A landscape with many peaks, sampled at points; each row gives a point and its height.
From any point a climber steps to the highest of the 2 points nearest to it. It stops when none of these is higher. Distance is the straight distance between rows; heights are no part of it.
pone: [152 115 160 180 160 149  48 112 135 143 156 100 137 111  94 173 101  90
 100 165]  height 1.11
kasem: [ 94 120  96 123 132 159 161 108 208 187 136 117 169 114 134 123 127 143
 107  85]  height 4.83
Nuveb: [141  67 140  90 117  81 141 114 172 158 110 124 142  71 158  95 202 144
 138 134]  height 2.34
ragig: [144 138 150 172 161 151  31 132 105 141 157  95 149 122  98 150  90  83
 125 164]  height 0.99
rupez: [137 134  84 143 118 117 134  98 188 187 133 119 134 120 129 139 188 104
 139 119]  height 6.49
Sibot: [165  69 150 159 108  82  82 103  93 118 124 142  93  89  93 157 184 141
 114 173]  height 1.06
tora: [128 106 163 132 132 122 104 128  95  79 137 188  92 100  83 171 107 154
  60 134]  height 2.30
mivo: [ 77 157 102  96 137 152  93 183  97 137 140  99 181 111 118  90  68 134
 145 134]  height 7.23
gofov: [129 167  99 170 145 145  97 120 120 169 151  91 157 147 114 126 123  79
 156 144]  height 5.46
Pok: [140 129 119 158 152 139  82 103 164 184 150  95 158  96 107 158 135  86
 110 151]  height 4.76
mokik: [142 128  91 107 120 103 142 107 167 166 115 118 139 121 166 100 202 110
 174 143]  height 3.01
fufa: [127 141 116 115 119 131 209 122 137 120 113 115 123 186 186  78 136 136
 187 103]  height 4.85
nup: [ 94  84 154  70 116 130 130 149 116  98 117 145 141  86 134 112 101 190
  77 138]  height 1.74
res: [150  62 203  94 128 101 168 141 115  68 105 158  92  98 144 100 119 148
 114 113]  height 3.90
Zorid: [ 76 167  94 137 140 165 185 148 109 159 160  94 171 190 131  84  82 123
 138 104]  height 4.39
fuf: [107 147 156 177 175 160 136 108 161 184 171  81 158 156 140 148  86 101
  91 109]  height 2.38
bosa: [125  88 183  78 123 118 172 160 129  52 112 165  91 130 159 105  98 160
  99 110]  height 3.68
zep: [118 151 131 112 118 137 209 146 116  80 120 144  93 202 175  98 106 145
 143  94]  height 3.93
tasi: [ 93  94 133  70 119 130 112 141 112 124 117 129 175  72 131 103 109 175
 100 155]  height 1.59
vuf: [171 108 152 137 116  95 114 115  97  96 106 150  88 130 124 145 161 129
 148 148]  height 2.57
paf: [ 68 140 113  92 129 173 118 173 128 130 147 104 178 111 128 101  54 145
 103 132]  height 6.50
bulu: [112 181  92 124 125 130 116 157  69 125 126 106 149 169 141  83 121 121
 197 127]  height 4.31
ramil: [171 124 132 103 123  88 122 128  93 114 101 116 131 120 163  88 172 102
 194 162]  height 1.34
zesot: [141 139 137 125 118 120 198 119 147 106 100 127 101 171 173 111 142 139
 163  92]  height 4.57
zudi: [130 103 105 133 119 104 121 111 223 198 130 126 140  80 111 152 195 127
  99 104]  height 2.19
tonu: [134 118 117 157 136 132 122 106 208 189 137 116 139  94 106 174 151 118
  93  99]  height 2.47
Nepog: [128 135 121 176 141 147 148  97 192 178 140 108 131 134 108 173 128 115
  97  84]  height 2.71
Lede: [132 103 147 139 134 129  97 116 122 126 124 144 121  84  84 180 113 144
  79 134]  height 1.50
gomo: [159 158 119 122 122 108 134 129  84 107 102 121 117 158 161  98 155 109
 199 144]  height 1.51
Kuv: [131 147 120 169 131 148 145 105 149 143 133 128 112 150 106 172 117 119
 113  94]  height 2.92
bune: [132 170 127 149 133 143  68 167  45  69 151 171 101 171  97 123  85 106
 142 141]  height 0.63
rugu: [111 138 145  78 126 138 155 186  90  46 130 174  93 161 160  95  87 147
 108 133]  height 3.04
liko: [122 167  86 134 124 131 190 107 131 152 126 111 139 181 163  92 155 123
 182 108]  height 5.22
Panu: [ 93 158 167 163 184 164 107 128 148 167 175  75 171 146 150 142  68 106
  95 129]  height 2.25
Pul: [144 161  98 160 127 133  98 124  93 133 129 116 130 147 112 136 134 100
 163 147]  height 4.99
lasi: [ 94 108 122 118 121 150 155 122 206 163 125 125 154  99 121 148 103 165
  77  77]  height 5.23
komu: [166  70 188 158 112  80 103 106  97 101 117 164  75  97  99 165 175 158
 105 143]  height 1.23
Bur: [138  95 133 144 109  93 128 120 220 183 113 139 131  81 105 167 187 160
  90  77]  height 1.97
zivi: [ 99  87 169  70 120 126 136 159  98  64 121 166 115 101 138 107  95 180
  72 141]  height 1.88
rima: [123 127 134 111 116 132 167 122 149 113 111 144 106 137 138 144 122 163
 116  97]  height 3.29
fuz: [126 170  96 129 130 131  87 146  80 135 127 109 149 138 120 109 126 107
 178 145]  height 4.65
did: [ 87 162 113  95 124 157 159 184  96  72 139 147 112 177 151  95  74 150
 113 122]  height 3.37
Fom: [118 117 153  90 116 128 168 144 135  81 112 156  94 139 147 125 103 167
 107 106]  height 3.48
fisuf: [136  96 142 121 111  97 139 119 188 155 104 138 126  88 123 155 177 169
 103  95]  height 1.83
dul: [ 86 153  85 120 121 158 178 126 137 154 137 109 168 167 151  84 116 138
 153 108]  height 4.77
muba: [168  83 193 100 127 101 189 142 132  71  95 148  84 118 149  93 118 123
 142  96]  height 4.10
vog: [144  89 156 166 138 130  85 105 146 145 135 133 122  75  68 201 122 128
  68 130]  height 1.37
kegin: [ 87 144 112 109 131 163 140 139 136 127 135 115 153 121 124 127  77 145
  98 118]  height 5.95
tibas: [170  99  98 162 102  95  89  96 174 173 146 119 116 102  91 171 201  95
 129 157]  height 3.66
Poz: [122 102 140  82 113 119 145 129 143 117 103 134 143 103 155 108 137 163
 133 129]  height 1.30
noze: [124 125 164  89 129 125 136 161  87  45 131 192  86 134 135 125  97 154
  91 134]  height 2.75
Saled: [106 118 154 119 149 143  68 149  80 107 146 145 140  81  85 147  73 131
  63 151]  height 1.17
lazi: [100 130 117 115 128 157 149 126 164 139 130 125 144 111 119 148  99 153
  91  98]  height 5.58
tebol: [140 111 168 116 125 110 121 128  91  68 121 187  83 117 114 152 119 154
  94 130]  height 2.50
dubos: [129 153  83 144 125 130 160 100 155 168 124 114 135 152 143 127 173 116
 158 114]  height 5.73
roso: [129 148 118 137 123 138 146 114 132 122 119 136 114 142 121 152 120 139
 122 109]  height 3.11
sibat: [101 144  95 143 139 158 163 106 175 183 142 106 165 139 134 121 129 118
 128  99]  height 4.46
Noka: [170 102 101 142 103  86  85 103 134 151 133 121 121 101 106 149 201 103
 146 177]  height 3.17
fafo: [112 108 131  92 123 121 117 127 109 121 110 131 152  86 125 126 132 162
 116 149]  height 1.45
vufel: [101 125 122  70 109 138 156 165 118  99 110 123 151 141 181  68  92 155
 160 136]  height 1.07
Meruv: [109 166 118 123 126 145 172 151  98  81 130 152  95 189 144 116  96 141
 125 105]  height 3.67
nudo: [ 85 148  99 148 158 170 164 112 168 205 164  90 188 153 140  99 109 107
 125 107]  height 4.14
geb: [ 96 152 127 129 152 163 115 137 136 146 147  98 162 115 117 134  72 116
 102 123]  height 5.56
zurul: [147 140  72 125 114 100 112 103 153 174 133 112 136 125 140 114 204  84
 172 162]  height 3.42
Luso: [158 122 175 107 129 102 129 141  68  50 109 171  84 141 142 110 121 124
 142 146]  height 2.18
zome: [103 188  98 137 129 146 142 152  73 119 136 112 133 188 133  95 100 120
 168 115]  height 4.05
voze: [159  64 205 136 121  76 131 120 104  93 107 157  76  83 126 138 168 154
 103 126]  height 1.36
rutum: [ 82 148  95 102 111 158 192 148 128 128 127 116 155 182 169  78  95 154
 154 113]  height 4.48
nasi: [116 142 125 149 157 157 101 114 146 166 144  94 165 108 115 148 101  97
 112 133]  height 5.17
zukuv: [144  87 162 119 115  95 130 114 121 116 104 151 104  89 119 152 161 164
 110 127]  height 1.53
Tud: [120 114 133  80 115 126 166 136 135 109 101 125 144 129 177  85 120 152
 161 128]  height 1.18
buroz: [144 110 102 146 121 116  88 100 175 185 143 112 144  81  97 163 177  93
 113 151]  height 4.19
Guzi: [129 156 130 159 149 150  61 143  85 123 143 115 134 134  92 141  88  93
 134 149]  height 0.87
vibu: [ 93 154 115  80 121 136 135 181  84  94 120 125 142 163 163  64  91 146
 172 131]  height 0.94
dage: [114 174 100 160 157 151  91 140 118 186 164  78 182 141 127  98 114  78
 169 140]  height 5.91
zoz: [110 123 107 100 137 125  72 134 108 163 129 112 185  63 109 111 135 124
 124 169]  height 5.40
kez: [161 113 167 115 124 108 189 126 149  94  96 133  89 146 165 116 142 131
 158  94]  height 4.35
Bil: [134  99 141 127 120 110 122 114 147 137 111 142 124  87 106 168 150 158
  97 116]  height 1.67
bofi: [148 172 137 122 129 119 130 146  58  68 114 152  90 191 155  97 117 113
 177 132]  height 1.81
zabez: [ 95 127 120  90 103 151 201 156 139  95 118 129 127 185 187  82  92 161
 138 104]  height 4.20
filid: [177 121 119 140 106  86 140 103 149 145 112 122 104 134 146 138 202 108
 175 140]  height 1.01
Rapus: [169 138 135 175 113 115 139 106 128 104 109 154  69 171 115 170 155 127
 151 114]  height 0.55
gezut: [162 149 120 205 122 142 137  95 125 115 134 145  77 192  93 174 134 107
 141 112]  height 0.45
vod: [ 98 153  90 111 146 141  86 141 123 174 139  97 194  90 123  94 125 108
 157 151]  height 5.90
Vum: [167 136  93 187 128 138  82 104 135 152 145  98 123 147  97 155 149  75
 153 163]  height 4.45
Guf: [ 89 170 102 129 149 153  89 162 105 163 151  87 184 122 122  91  86 107
 156 131]  height 6.56
Ginup: [103  89 170  93 127 121 119 143  96  80 130 179 104  85 106 148 102 178
  49 131]  height 2.09
pozom: [142  92 109  89 122  80 125 113 167 174 123 123 144  81 154  95 218 113
 151 156]  height 2.63
sugi: [171 155 137 139 123 109 148 121  81  86 102 139  86 182 158 113 145 106
 193 131]  height 1.65
Gan: [106 108 107 100 130 124  98 116 144 168 130 119 178  59 118 122 151 138
 111 156]  height 4.94
geke: [179  94 186 129 131  88 125 126  74  66 109 170  74 127 133 125 144 121
 146 146]  height 2.35
Tusu: [177 119 137 116 120  88 144 115 128 124 101 119 111 125 163 108 185 106
 183 145]  height 1.16
nul: [102 125 148 117 145 155 101 143 113 105 138 148 125  99  90 160  70 138
  53 130]  height 1.32
bufov: [189 118 115 191 101 109 113  98 144 122 124 139  74 163  92 183 180 113
 157 141]  height 0.69
kanot: [173 115 122 143 110  95 100 107 103 128 113 132 108 122 119 147 179 118
 153 167]  height 2.80
pomup: [132 161 142 104 130 118 119 163  59  56 122 166  94 164 142 101 102 127
 151 138]  height 1.96
dev: [ 98 173 102 128 127 152 166 137  99 115 133 126 130 180 134 110  92 135
 135 108]  height 3.81
zem: [128 169 126 165 146 152  74 148  68  98 152 142 114 165  91 136  81  99
 133 131]  height 0.75
fafa: [157  95 152 175 148 138  64 103 153 155 149 112 134  87  80 189 124 101
  85 154]  height 1.24
lodub: [113 133 144 185 161 158 160  98 189 184 162  92 144 149 127 165 106 110
  83  78]  height 2.53
Rafi: [183 123 107 172  98  94 128  98 159 142 119 125  83 152 118 164 202 107
 168 135]  height 0.84
zofas: [165 147  74 163 111 113 105  99 136 159 139 109 126 145 122 139 188  80
 171 160]  height 3.92
Pipem: [ 86 128 145 110 147 173 123 156 141 109 150 131 134 107 106 153  47 144
  44 113]  height 1.19
diro: [106 121 111 106 128 145 126 118 161 160 123 121 163  86 119 137 125 143
 108 122]  height 5.18

Where does a climber stop that starts at each point below?
pomup | kegin
bosa | rupez
bufov | kegin
zem | Nepog
voze | Nepog
Sibot | kegin
dev | mivo
